A landscape with many peaks, sampled at points; each row gives a point and its height.
A climber steps from a point to the highest of its 3 nearest points, and stops where none of them is higher. Distance is the straight distance between rows; heights are no part of it.
j_662: [142, 111, 104, 129, 158, 119, 136,  94]  (h 33)
j_19: [127,  97, 161, 133, 159, 128, 123, 163]  (h 685)
j_818: [174,  93, 106, 138, 126, 116, 111,  52]  (h 165)
j_442: [123,  98, 195, 221,  99, 200,  83, 140]  (h 386)
j_119: [136, 100, 200, 229,  84, 183,  80, 116]  (h 367)
j_456: [121, 127,  96, 108, 180, 138, 164, 134]  (h 512)
j_703: [161,  88, 161, 153, 143, 111,  94, 127]  (h 599)
j_883: [106, 190,  68,  35, 104,  64, 162, 133]  (h 97)
j_369: [ 80, 123, 177, 178, 120, 197,  97, 193]  (h 445)
j_561: [108, 166,  70, 102, 148, 124, 167, 118]  (h 544)
j_972: [ 98, 122, 128, 108, 189, 140, 165, 166]  (h 612)
j_603: [118, 108, 177, 159, 120, 136,  93, 163]  (h 400)
j_54: [142, 100, 130, 129, 169, 126, 128, 130]  (h 362)
j_237: [138, 179,  81,  82,  87,  86, 139,  89]  (h 321)
j_212: [ 71, 126, 175, 147, 137, 172, 106, 207]  (h 462)
j_944: [167, 144,  92, 120,  87, 102, 142,  45]  (h 715)
j_956: [168, 167,  95,  97,  70,  82, 141,  64]  (h 475)
j_380: [121, 186,  75,  51,  90,  77, 158, 122]  (h 155)
j_705: [131, 184,  90,  41,  85,  55, 147, 114]  (h 88)
j_868: [107, 139,  93, 104, 179, 139, 177, 146]  (h 665)
j_440: [ 96, 117, 175, 194, 116, 204,  91, 175]  (h 430)
j_811: [113, 105, 142, 117, 177, 126, 145, 162]  (h 625)
j_674: [136,  95, 157, 134, 167, 123, 117, 147]  (h 772)
j_155: [ 90, 100, 162, 119, 167, 143, 131, 191]  (h 567)
j_143: [172,  82, 125, 137, 142, 110, 108,  68]  (h 188)
j_887: [143,  90, 163, 143, 147, 123, 108, 143]  (h 660)
j_383: [107, 162,  70,  99, 161, 138, 184, 145]  (h 317)
j_493: [ 42, 135, 158, 159, 136, 210, 109, 224]  (h 382)
j_411: [185, 156, 105, 111,  64,  75, 140,  29]  (h 585)
j_614: [103, 187,  57,  74, 122, 107, 169, 126]  (h 472)
j_313: [ 63, 124, 168, 178, 129, 215, 103, 203]  (h 434)
j_904: [175,  85, 170, 172, 121, 110,  70, 132]  (h 588)
j_722: [141, 130,  85, 120, 137, 122, 156,  88]  (h 249)
j_12: [139, 104, 190, 191, 102, 158,  83, 152]  (h 708)
j_989: [163, 171, 100,  71,  66,  58, 143,  65]  (h 582)
j_907: [ 93, 114, 148, 107, 186, 137, 162, 186]  (h 608)
j_368: [112, 111, 178, 200,  99, 189,  87, 163]  (h 407)
j_600: [112, 114, 174, 143, 143, 138, 101, 176]  (h 587)
j_570: [179, 164, 104,  88,  51,  53, 142,  57]  (h 668)
j_153: [119, 169,  68,  89, 124, 126, 161, 108]  (h 661)
j_591: [158,  97, 120, 136, 154, 116, 120,  96]  (h 206)
j_637: [130, 165,  74, 107, 118, 110, 153,  98]  (h 574)
j_641: [150, 138,  88, 109, 115, 118, 142,  63]  (h 469)
j_992: [ 85, 112, 172, 122, 148, 158, 113, 206]  (h 503)
j_808: [126, 135,  80, 110, 159, 130, 160, 112]  (h 476)
j_479: [180, 139,  95, 127,  90, 106, 129,  24]  (h 671)
j_342: [167,  98, 198, 196, 100, 127,  72, 130]  (h 670)
j_161: [123,  98, 146, 130, 166, 119, 130, 156]  (h 667)

Call two points neighbours if one is among the 3 nearest of the other. Go from one point of each pair to the other, from neighbour to neighbour, staying as high as possible. Name the lowest point that can't be avoided.
j_944 and j_868 -> j_641
j_12 and j_153 -> j_808
j_868 and j_674 -> j_972
j_944 and j_570 -> j_411

Where does a climber stop that starts at each point below?
j_808 -> j_153
j_155 -> j_674
j_591 -> j_674
j_883 -> j_153

Write out the way that a climber takes from each point below.
j_722 -> j_808, j_561, j_153
j_600 -> j_19, j_674
j_904 -> j_342, j_12
